The views of a scene show one set of named points, each view turned or mirrored, and shifted as a whole, with a little noise and some points left out.
(in the rows, 100 means zero)

Scene 1
View 1
Q136: [105  84  96  82 114 103  91 105  95  93  98 112  94  97  99 108 100 103
 100  98 101  95  96  96  91 110  93 116  94 106 105 109  91 101 103 104
  95  92 113  97  93  99 105 106 106  89  96  91 104 114  90  85  93 101
  86 104  95 105  84 108 100 100  90 107 115 101  83  90 102 101]
Q673: [102  91  99  95 103  99  98  94 101  95  96 108 119 100  96 103  91 106
 104 101 104  87 103 100  96 105  99 115  96 104 104 100  90 106  94 102
  91  95 107  99 100  97  92  95  93  95  96 104 105 105  93  92 100 101
  91 101  87 102  93 100 101  96  98 112 107  98  94  96 113 106]
Q54: [100  95 101 103  97  96 104  87 103  97  95 104 134 103  96 101  85 108
 106 106 106  81 106 102  97  99 102 114  96 103 102  96  91 109  87 101
  90  98 103  99 104  94  82  88  83  98  96 113 105  99  95  96 102 101
  93  99  82 101  97  96 101  94 102 112 104  97 101  99 120 111]
Q198: [103  93  97  94 102  99  96  92  99  93 101 106 119  99  96  98  93 107
 102  99 103  88  99  99  98 103 100 111  97 105 104 102  89 106  96 103
  91  96 107  95  98  99  90  96  96  98  94 106 102 105  95  92 102 100
  95 102  91 100  96 103 102  94 100 110 110  98  96  98 109 107]
Q657: [107  82  95  77 117 103  87 108  92  91 104 114  85  95  97 107 104 103
  98  93  98  99  93  93  91 111  93 113  94 106 107 113  92  99 109 105
  95  89 116  94  91 101 109 110 113  87  94  89 105 117  90  82  93 100
  88 106  99 103  82 112 100  99  90 108 118 103  80  88  96  99]
Q894: [103  88  98  93 106 101  95  94  95  95  98 104 112 102 103 102  97 106
 101 104 104  87  98  98  97 104  97 113  98 105 102 101  88 102  93 106
  94  95 109  99  95  98  91  97  97  97  94  96 101 106  94  95  96 105
  90  99  92 101  96 104 101  98  96 106 113  99  94  99 108 104]
Q681: [103  96  95  95 100  99  93  88  98  91 108 103 121  99  96  91  94 109
 100  96 102  88  96 100 100 100 104 109  99 105 103 101  87 106  97 103
  90  97 107  92  98 101  85  94  97 102  92 107  99 103  98  95 106 101
  99 102  93  96 102 104 102  92 103 112 111  97 102 102 106 108]
Q953: [104  90  98  88 105 100  94  98  98  93 102 109 109  98  96 102  95 107
 103  96 101  92 100  98  95 106  98 113  96 106 104 105  91 104 100 103
  91  94 108  95  97  98  97  99  99  94  95 101 105 109  93  89  99 100
  92 104  90 101  90 105 101  96  97 110 112  99  91  94 106 105]
Q738: [104 100  98  95  98  97  96  93 103  89 107 110 123  96  85  96  89 108
 105  92 102  91 103 102  96 103 105 110  95 105 106 104  92 110 102  99
  85  95 103  91 103  98  93  90  95  95  95 115 109 105  94  87 109  94
  99 108  86  99  94 101 103  90 103 119 105  98  98  95 112 111]
Q683: [106  87  95  84 110 103  89  99  94  92 105 106  99  98 102 100 101 106
  97  96 101  93  93  96  95 106  96 111  97 106 104 106  89 100 101 106
  95  93 113  94  92 102  98 104 107  96  93  93 100 110  94  91  97 102
  92 103  99 100  93 109 102  98  95 108 117 100  90  96 100 101]
Q207: [100  99  99 108  91  96 103  78 102  96  99  97 144 104  99  92  85 111
 105 107 108  79 103 104 104  95 105 111 101 104  99  90  87 109  83 102
  90 101 100  97 103  97  72  84  82 106  93 116  99  95 100 104 105 104
  99  96  84  97 109  94 103  92 106 112 105  94 110 106 120 110]
Q790: [106  97  98  88 103  97  95 100 105  88 106 115 113  93  81 100  90 107
 106  88 100  96 103  99  93 106 103 112  92 104 109 109  94 110 108  99
  85  93 105  90 102  96 101  95 100  89  96 115 113 108  91  79 108  91
  96 110  86 101  85 103 103  89 100 120 105 101  93  87 109 110]
Q872: [108  96  95  84 105  99  89 101  99  86 112 115 104  92  84  96  97 107
 101  85  98  99  97  97  94 106 103 110  95 105 109 112  93 107 111 101
  86  92 109  87  98 100 103  99 106  92  95 108 110 110  93  81 107  93
  99 112  93 100  87 109 103  91 100 118 111 100  91  90 103 106]
View 2
Q136: [121  93 106 114  89 120  87 103  93 103  85 108 100  99  98 110 105  96
  80  85 102  98 102  98 119  99 103  97 102 116  94  91  95  91  88  92
 119  94 105 104 119  99 110 112  97  81 101  98  97 112 106 106 104  92
 101  89 103 100 108  84 100  93 100 103  88  96 107  90  93  85]
Q207: [ 80  94  89 103  95 119  86  89  97 109  96 112  79  78  92 113 109 112
 115 100  91 116  94  94  94  99  95  97 109  91  88 116 102 104  92 118
  89 103  89  97 108 104 112  81 102  97  98 102  97 103  86 102  91 111
 103  91  80  97  97 104 114  88 115  96  92 108  99 103 121  97]
Q790: [114  93  95 111  89 113  90  92  96 107  95 116 105  88  93 116 114 101
 111 102  88 104 103  97 113  99  88 102 110 100  84  93  96 103  93  93
 109  84 102 103 120  98 114 107 103  88  96 102  95 121 111 105 106 100
  95  95  93  98 122  92  90  91 100 101  95  94 107 104 101  86]
Q683: [116  94 107 115  92 121  87 102  94 101  88 107  95  97 100 111 106  99
  91  92 106  98  96  93 117  97 104  94 104 116  92  92  98  92  89  93
 116  93 104 106 117 106 108 107 101  86  97  95  96 105 102 103  97  98
 103  92  99  94 103  87 106  97 104 104  86  99 102  96  95  85]
Q54: [ 90  93  90 103  91 117  86  90  96 108  94 113  88  81  90 111 109 108
 104  93  86 114 102  98  99 101  94  99 108  93  88 112  98 105  92 115
  95  99  93  95 111  97 115  89 100  91 102 103  96 111  91 105  99 104
 101  87  86 101 103  99 107  86 110  97  94 104 104  99 117  94]
Q673: [102  93  96 108  90 119  86  97  95 106  91 111  93  89  93 113 108 103
  97  91  93 108 102  98 107 100  96  99 105 102  90 102  97 100  90 105
 104  97  97  99 115  99 113  98  98  88 101 100  96 111  97 104 100 100
 101  89  92 100 106  93 105  89 106  99  91 101 104  95 108  90]
Q681: [100  94  98 111  95 118  88  94  95 104  93 111  88  85  97 114 110 105
 111 101  99 105  92  91 107  97  98  96 108 103  88  99 101 100  92 102
 103  93  98 104 112 108 108  96 104  93  94  97  97 104  97 102  92 107
 101  96  87  91 102  96 108  95 108 100  89 103  99 104 107  90]
Q894: [105  94 102 110  92 122  85 100  94 103  88 108  89  92  97 111 105 102
  92  89 100 105  97  96 108  99 103  96 104 109  93 101  98  95  89 103
 107 100  99 102 114 103 111  99  98  87 101  99  96 106  96 106  96 100
 104  90  95  98  99  92 108  92 106 101  88 103 101  94 103  88]
Q738: [104  93  94 109  93 114  90  91  96 107  96 116  98  85  94 117 114 105
 114 102  88 107  99  95 107  98  89 100 111  97  85  99  99 103  93  99
 102  86  97 101 116 101 113  98 104  92  95 102  97 116 103 103 102 103
  97  94  88  96 114  95  97  92 104  99  93  98 103 106 108  90]
Q953: [111  94 102 112  92 120  86  99  94 103  89 109  95  93  97 112 107 101
  93  91  99 103  99  96 113  99 101  97 105 110  91  96  98  95  90  98
 111  95 101 102 116 102 110 103 100  86  99  97  97 109 101 104 100  97
 102  91  97  98 104  89 105  94 104 102  87  99 103  95 100  88]
Q657: [128  93 109 118  89 118  89 105  94 101  87 108 106 102 100 112 107  94
  85  91 103  94 101  96 124  97 102  97 104 119  91  83  95  90  89  85
 124  86 108 107 122 103 109 117  99  81  99  97  96 115 112 103 104  92
  99  94 105  97 113  81  97  96  98 105  87  94 106  94  88  81]
Q872: [120  93 101 116  91 114  90  96  94 105  94 114 105  92  97 116 112 100
 108 102  96 100  98  94 117  97  92 100 109 107  85  87  97  98  93  88
 115  82 104 106 121 103 110 110 104  88  93  99  96 116 112 103 102  99
  96  98  96  93 119  88  93  96 100 102  90  93 105 105  96  84]
View 3
Q738: [103  99 107  97 110  99 108 104  99  95 100  90 104 115 106 107 109 101
 109 106  99  91  84 102  94 102 103 116  91 104  85  83  99  88 100 103
 105 118  95  82  97 104 104 104 112 104 101  99 104 104 105 107  99  90
  99 108  99  88 106 114  90  99  99  90  94  99 101  91 101 122]
Q136: [118  99  98  84 113  95  98  97  93 101 104 100 109 107  95 104 100 106
  91  98 116 119  95  81  92 101 100 110  93  97  91 100 115  87 100 100
 100 128  96  90 105 104 104 104  97  97  79  92 109  98  98  90 101  98
  99 107 107  90  97 110  99 102 100  80 111  91 100  93 105 119]
Q790: [106  92 102  91 114  98 102  99  98  96 105  94 106 118 103 112 109 103
 105 101 108  96  88  97  97 110 102 118  89  99  85  85 103  81  97 105
 105 120  96  83 100 101 108 103 114 106 100  97 104 104 104 100  99  96
 100 107  99  93 101 117  86  99 101  89  98  95 100  88 106 121]
Q683: [114  97 104  86 104  91 104 101  92 102 101 101 105 106  95  99 101 107
  93 100 108 119  94  84  86  98 100 111  93 106  96  99 112  95  99  97
 102 118  92  91 102 106 102 105 100  94  80  94 105  98  98  96 101  91
  98 107 107  86 100 111  99 100  97  84 105  92 105  92 100 116]
Q657: [116  88  99  80 111  90  97  94  90 100 105 105 108 109  93 108 100 107
  89  95 120 123  98  80  90 109  98 112  93  97  94 101 117  87  95 101
  99 123  92  88 106 103 109 107 102 100  83  90 109  99 100  86 102  98
 101 106 108  93  96 113  94  98 102  83 112  88 104  89 108 115]
Q673: [110 111 103  95 109 101 105 105  99  99  98  88 105 110 102 101 107 101
 104 107 102 100  85  95  93  92 104 111  92 101  85  91 102  90 103  98
 106 124  99  86  99 105  99 100 101  97  88  97 105 101 101 105  98  92
  98 108 101  83 104 109  99 103  96  84 101 101  96  97  98 123]
Q198: [107 106 107  94 105  98 109 106  97 100  98  92 105 109 102 100 107 102
 104 107  99 100  87  96  91  93 104 112  92 106  89  90 101  94 102  97
 105 119  97  88  99 106 100 102 103  97  89  98 104 100 102 106  98  89
  97 108 102  82 105 110  98 103  96  86  98 100 101  96  98 121]
Q54: [106 120 106 101 107 106 109 109 105  99  96  81 104 111 106 100 110  97
 113 114  91  88  80 103  96  86 106 113  91 103  81  85  94  91 107  97
 108 123 103  84  96 107  94  97 103  99  91 101 102 101 102 116  95  89
  97 109  98  78 110 109 100 106  94  83  94 107  93  99  95 128]
Q872: [107  85 104  89 110  92 104  98  93  97 105 101 105 115 100 110 107 105
 100 100 111 105  91  94  91 112  99 116  91 103  92  88 107  86  95 104
 102 117  90  85 101 103 109 107 113 103  97  96 106 102 103  95 101  93
 100 107 103  94 100 117  86  96 100  90 101  91 106  86 106 118]
Q894: [112 111 104  92 105  98 106 106  96 101  98  92 106 105  99  97 104 103
 100 107 102 109  89  90  90  89 102 109  94 106  90  95 105  96 103  95
 103 122  97  90 100 107  98 102  98  94  80  96 105  99  98 104  99  90
  98 108 106  82 103 108 103 104  94  83 103  99  99  98  97 121]
Q207: [102 121 113 106 100 106 117 115 104 100  92  80 103 109 108  93 113  97
 114 117  82  84  76 109  91  80 106 112  93 114  86  81  89 100 107  95
 110 115 100  86  93 110  92  99 105  94  94 103 100 102 104 125  94  82
  96 109  98  74 113 106 102 105  91  89  86 111  98 102  90 127]
View 4
Q790: [ 99 101  97 110 100  81  94 101 108  87  96  96 111 114 103 104  97  93
 109  91  94  99  86 106  90  87  87 100  94 101 105 104  96 100 102  94
  93  90 101 108 111 107 103  81  99  87 102 105 112 115 105  97 100 110
 113 103 103  93  99  94  94  98  92  92 113 108 103 113 104  94]
Q894: [101 100 106 101 103  94  97 102  94  87 100 102 109 111  99 107 110  90
 108  80  93  99 101 104  87  92  93 106  88  99 106  90 108 100 103  91
  95  85 101 109 106 114 102  97 104  87 105 108 109 110  96  92 105 101
  99  97  94  86  94  98  88  96  89 100 108 112 100 102 106 107]
Q953: [101  98 103 105 100  88  94 101 100  87  99  97 110 113  99 106 104  91
 107  85  93  99  96 105  88  88  91 101  90 100 103  97 105  97 102  95
  94  87 101 109 109 111 101  90 104  86 103 105 109 114  99  92 103 104
 105 102  96  88  97  97  89  97  91  96 110 112  99 104 106 101]
Q207: [100 106 107  97 109  95 102 106  80  93  99 113 110 106 110 109 109  99
 129  77  84  99  86 114  94 102  98 125  89  98 123  87 103 122 110  75
 100  79  96 108 100 121 114 100  98  89 113 112 124 101 103 109 100 101
  95  84  98  96  94 102 100  90  83  97 105  95 119 117 114 102]
Q136: [ 99  95 103 105  98  90  92  99 106  84 101  93 109 115  94 103 106  85
  97  86  98 100 107 100  83  85  90  92  88 101  97  95 107  87  99 101
  91  90 104 109 111 107  95  88 107  86  99 104 101 119  97  84 107 105
 105 108  93  82  96  95  83 100  95 100 111 121  90  98 101 106]
Q681: [102  99 104 104 103  89  98 102  88  89  97 101 111 110 105 114 104  93
 113  79  83  99  86 106  96  90  92 113  96 100 109  99 109 108 103  87
 101  89 102 112 103 118 106  97 103  87 108 106 114 105 101  97  99 102
 105  93  95  94  96 102  93  92  87  91 108 106 106 107 109 102]
Q198: [ 99 101 104 103 103  89  97 103  94  87  98 101 110 110 103 107 106  93
 112  83  89  98  93 107  91  91  93 108  92  99 108  95 105 104 103  89
  96  86 101 109 105 114 105  93 103  88 106 108 113 109 100  95 103 103
 103  96  98  90  96  99  92  96  89  96 109 108 103 108 108 102]
Q657: [100  94 100 109  96  84  90  97 109  84  99  88 111 117  95 106  99  84
  90  89  97  99 104  97  86  80  86  89  94 103  91 104 108  82  97 106
  93  95 106 111 114 106  94  85 108  84  98 101  99 120  97  80 106 105
 110 111  94  83  98  95  81 100  96  95 112 123  86  96  99 104]
Q738: [ 99 103  98 109 102  82  96 101 100  88  95 100 111 112 106 107  98  96
 117  88  89  98  81 110  93  90  89 107  96 101 110 103  97 108 104  90
  96  88 101 108 107 112 109  86  98  88 106 107 116 111 105 101  98 108
 110  97 103  94  98  97  96  95  90  91 112 103 109 116 107  93]
Q872: [100  98  96 114  98  79  91  98 107  86  95  90 112 116 101 110  94  90
 101  90  89  98  85 101  93  83  86  97 100 103  99 111 102  96  99  99
  96  95 105 111 111 108 101  84 102  85 101 102 108 115 103  91  99 108
 117 106 100  91 100  96  90  97  93  87 114 112  98 106 105  94]
Q683: [102  94 104 104 100  90  93  98  96  86  99  94 112 114  97 110 105  87
  98  83  90 100 102  99  91  85  92 100  93 100  99 100 113  92  99  97
  98  92 106 112 106 113  96  95 109  86 103 103 104 111  97  84 105 101
 105 102  91  86  95  99  85  96  92  96 110 118  92  97 105 107]
Q54: [ 97 105 105  99 106  94 100 106  93  89 100 109 109 109 107 102 108  95
 125  83  93  99  91 112  87 100  95 116  84 100 116  87  97 115 109  81
  93  79  95 105 104 113 111  92  98  88 109 113 121 109 102 106 102 106
  97  93 100  92  96  97  97  95  86 101 108 100 114 117 110  99]
Q673: [ 99 102 103 102 103  91  97 104  98  88 100 104 109 110 103 103 107  92
 113  84  94  99  96 108  87  93  93 107  87 100 109  91 101 103 104  90
  93  84  98 107 107 111 103  90 102  87 105 109 114 113  99  98 104 105
 100  98  98  88  96  97  91  98  89 100 109 108 105 110 106 102]
View 5
Q207: [ 87 119  93  91 102 110 102 100  89 111  96 107 109 119 105 102  87  95
  90 100  89  95 106  97 116  79  91  94 108  97  96  98  94 103 114  91
 109  90  99  95 108 100  99 103  93 123  97 105 101  99 113  85  90 106
 115 100 103  97 103  95 101  89  99 112  90  82  96  99  98 102]
Q136: [106  91 106 108 108 104  99  98  97 115  97 116  93  90  88 102 103 113
 106  86 115 105  92 101  84  88  95 100  98  74 116  73  92  98 110 111
 110 109 105 100  96 110 102 119 108  79 106 110 117  93 109  81 120  94
  89  97  85  83  92 103 106  88 115 105  91 102 107 103 110 110]
Q683: [103  96 102 105 104 106 100  98  96 110 100 114  97  98  94 106 100 109
 105  93 112 104  94  97  92  86  93  96  97  85 111  72  94  92 110 108
 107 107 103  98  93 107 108 119 106  82 105 107 111  95 111  81 113 100
  92  98  90  82  95 104 110  96 115 105  91 107 108 101 108 107]
Q872: [104 101 103 104  94 100  95  91  91 114 100 109 100  90  89 101 105 104
 103  83 113 104  97  98  94  95  88  93  92  95 113  79  95  99 108 116
 107 116 101 101 101 106 107 119 118  84 103 102 113  92  97  80 111  90
 100 109  86  83 109  95 114  86 114 101  87 105  91  97 103 102]
Q953: [100 100 102 103 102 105  99  97  93 115  96 112  98  97  91 101 100 107
 100  88 108 103  97  99  94  87  92  97 100  85 110  80  92 101 109 107
 110 106 101  99 100 106 103 115 106  91 103 108 114  95 108  81 110  96
  98 101  89  86  99  99 106  87 109 106  89  97 100 101 106 107]
Q198: [ 96 107  99 100 102 106  99  97  91 113  97 111 102 102  96 102  96 103
  97  91 102 100 100  98 101  86  92  96 101  89 106  88  93 103 109 102
 110 100 101  98 104 105 101 112 104 103 100 106 108  96 108  82 103  97
 104 101  94  90 102  97 106  88 106 107  90  92  96 100 102 106]
Q790: [101 105 104 102  94 101  93  90  89 118  97 108 102  90  85  98 105 104
  98  80 111 102  98 100  97  95  89  96  95  93 111  85  95 107 107 113
 109 114 102 102 107 104 101 115 115  94 100 103 115  92  96  81 110  86
 103 109  87  87 110  91 109  80 109 104  87  95  86  97 101 104]
Q681: [ 96 109  96  98  98 106 100  96  92 110 101 110 104 108 101 106  94 100
  99  97  99 100 101  97 105  86  89  93  99  98 104  85  95  96 112 102
 106 101  99  96  99 102 109 113 105 100  99 103 104  97 108  82 100 104
 106 103  95  89 106  99 110  92 110 106  89  97  99  97 102 103]
Q673: [ 97 104 100  99 105 107 100  98  92 115  95 111 100 101  94 100  99 105
  97  91 103 101  98  99 100  84  93  99 104  84 108  86  92 105 110 102
 112 100 103  98 104 106  99 111 101 101 100 108 111  96 111  82 106  96
 101  99  92  90  99  97 103  86 106 108  90  91  99 100 104 108]
Q738: [ 96 109 100  99  96 102  96  94  88 115  98 107 105  99  92  99  99 101
  96  86 103 100 102  98 103  90  88  94  98  96 107  90  94 105 109 108
 109 108 101 100 107 102 102 113 109 103 100 103 110  95 100  81 103  93
 108 108  92  91 110  92 108  83 104 106  87  93  88  97 100 102]
Q54: [ 91 112  97  95 105 109 100 100  90 114  94 109 105 109  98 100  93 101
  92  95  95  98 103  98 107  80  93  97 107  88 103  95  92 106 112  95
 112  93 101  96 107 102  98 105  96 114  99 107 106  99 112  84  98 101
 109  99  99  95  99  97 101  86 100 112  90  82  98 101  99 106]
Q657: [108  90 108 110 102 103  98  96  96 116  99 114  92  85  86 103 106 114
 109  84 120 107  90 100  82  92  93  98  95  80 118  69  93  95 108 116
 109 115 104 102  94 111 107 123 114  71 106 107 118  91 105  80 122  92
  88 101  83  80  97 104 111  89 118 102  90 110 104 101 110 109]
Q894: [ 99 101 100 101 107 109 102 100  94 113  97 113  99 104  96 104  96 106
 100  94 105 102  98  99  96  83  94  98 103  83 107  81  93  98 112 101
 110  99 103  97  97 106 102 112 100  96 103 110 109  96 114  83 107 101
  98  96  94  89  94 103 104  91 108 109  91  96 107 102 106 108]
View 6
Q872: [106  97  79  98 105  92 105  86  93  93 102 104  95  94  95 117 110 125
  82 107 104  96 108 104  95 107  92  96  96 105 114  98 106 111 110 104
  91  92  92  89  96 104 107 102 104 111  77  95  91  98  87  99 113 102
  88 103 103 106 102  99  98 115  72 101 114 109  80 100 103  98]
Q207: [108 103 101  95 105 101  95 117  91  97  91  82  94 101 105  97  90  84
  91 102 107 105 110 101  83 106  96  83 118  97  98 111 106 102  99  99
 101 101 102 101 110 100 112  98 112  98  94 118 108 109 107  85 123 112
  96 102  99  97  90  99  93  96  87  98 100 121 118 103  84 103]
Q683: [112 107  82 102  98  92  97  90  97 103  98 100  97 102  93 118 109 112
  85  96  99 105  99  94  94 103  96  99  99 103 107 103  96 107 117 103
 102  86  90  99  97 101 112  99 107 106  80  79  93  99  94  99 108 103
 101 105 110 107 100 102  96 116  70 104 109  98  81 102  99 107]
Q790: [106  95  84  93 107  98 108  94  88  89 101 102  95  91  92 114 110 121
  81 112 105  89 109 108  91 109  90  94 101 103 113  98 110 111 109 102
  89  95  95  90  93  99 105 101 105 113  81 103  91 100  88 100 118 103
  85 101 101 102 100  97  98 108  74 101 112 113  87  98  96  96]
Q673: [110 101  91  94 103 101 103 103  90  96  95  98  96 100  91 112 105 106
  86 103 101  94 105 102  89 106  93  93 107 100 106 102 104 108 113  99
  98  93  95  98  94  95 109  97 108 107  86  96  94 103  95  98 116 103
  94 101 104 102  96  99  95 105  75 103 107 109  93  99  89 102]
Q54: [110 102 100  92 103 105 100 115  87  94  93  90  95 100  95 104  98  93
  88 103 103  96 107 104  84 106  93  88 114  96 101 107 106 107 108  99
 100  98 100 100  99  93 108  96 112 104  92 110 101 108 101  92 123 109
  94 100 100  99  91  97  94  96  81 102 102 116 110  99  82 101]
Q953: [111 104  86  98 101  98 101  96  91  97  97  99  97 101  91 116 107 111
  85 102 100  97 102  99  91 105  93  96 104 102 108 101 102 107 114 102
  99  91  92  98  95  99 110  98 107 108  83  90  93 100  92  99 113 103
  96 102 106 104  99 100  96 109  73 103 109 105  87 100  93 103]
Q681: [108 104  88  99 103  93  97  98  95  99  98  90  94  99 103 107  98 104
  87 102 107 107 106  99  91 105  96  90 106 104 106 105 101 104 104 104
  99  93  95  97 108 104 113 101 109 103  85 104 102 103  98  90 116 108
  96 105 103 102  97 101  95 109  78  99 105 112  98 104  97 103]
Q738: [105  97  88  95 107  97 104  99  88  90  99  96  93  94  99 108 103 112
  85 108 106  95 111 106  90 109  92  91 105 103 109 101 110 109 104 101
  93  97  96  91 100 101 107 101 108 108  84 109  96 103  93  94 119 106
  88 101 100 101  98  98  97 105  78  99 108 116  97  99  95  99]
Q657: [112 103  77  99  98  93 103  84  94  99 100 109  98  99  85 125 118 125
  83 100  96  97  97  98  96 104  92 103  95 104 113  98  98 111 122 103
  98  85  87  96  88  99 109 100 104 113  76  72  86  96  87 105 106  98
  96 104 111 109 103 101  98 119  65 106 114  96  68  99 101 104]
Q894: [113 107  89  98  99  98  97 102  94 102  95  94  96 103  93 114 104 101
  88  96  99 102 100  96  89 103  96  95 107 100 103 107  98 105 114 101
 104  90  93 104  97  97 112  98 108 105  85  88  96 103  99  96 112 104
 101 104 109 104  95 101  96 107  75 104 105 104  93 101  90 106]
Q136: [114 105  83  98  97  98 102  93  93  99  98 106  98 102  84 124 115 117
  84  98  93  94  97  97  92 103  94 102 100 102 109 100  97 109 124 103
 101  86  89 100  87  96 109  98 105 110  81  75  88 100  90 104 108  98
  99 102 111 107 100 100  97 113  67 107 109  96  75  98  94 105]
Q198: [110 103  90  97 103  98 100 101  93  98  95  93  95 100  96 110 103 104
  87 101 103 101 104 100  90 105  95  92 107 101 105 104 103 106 110 100
  98  93  95  98 100 100 111 100 108 105  86  98  97 103  98  94 115 105
  96 103 105 102  96 100  95 106  75 102 106 109  95 100  92 102]

In a view up to two points have been moved. Name them for each view, in the order of its rows, or write none.
view 1 | Q657
view 2 | Q953
view 3 | none
view 4 | Q790
view 5 | Q198, Q54
view 6 | Q673
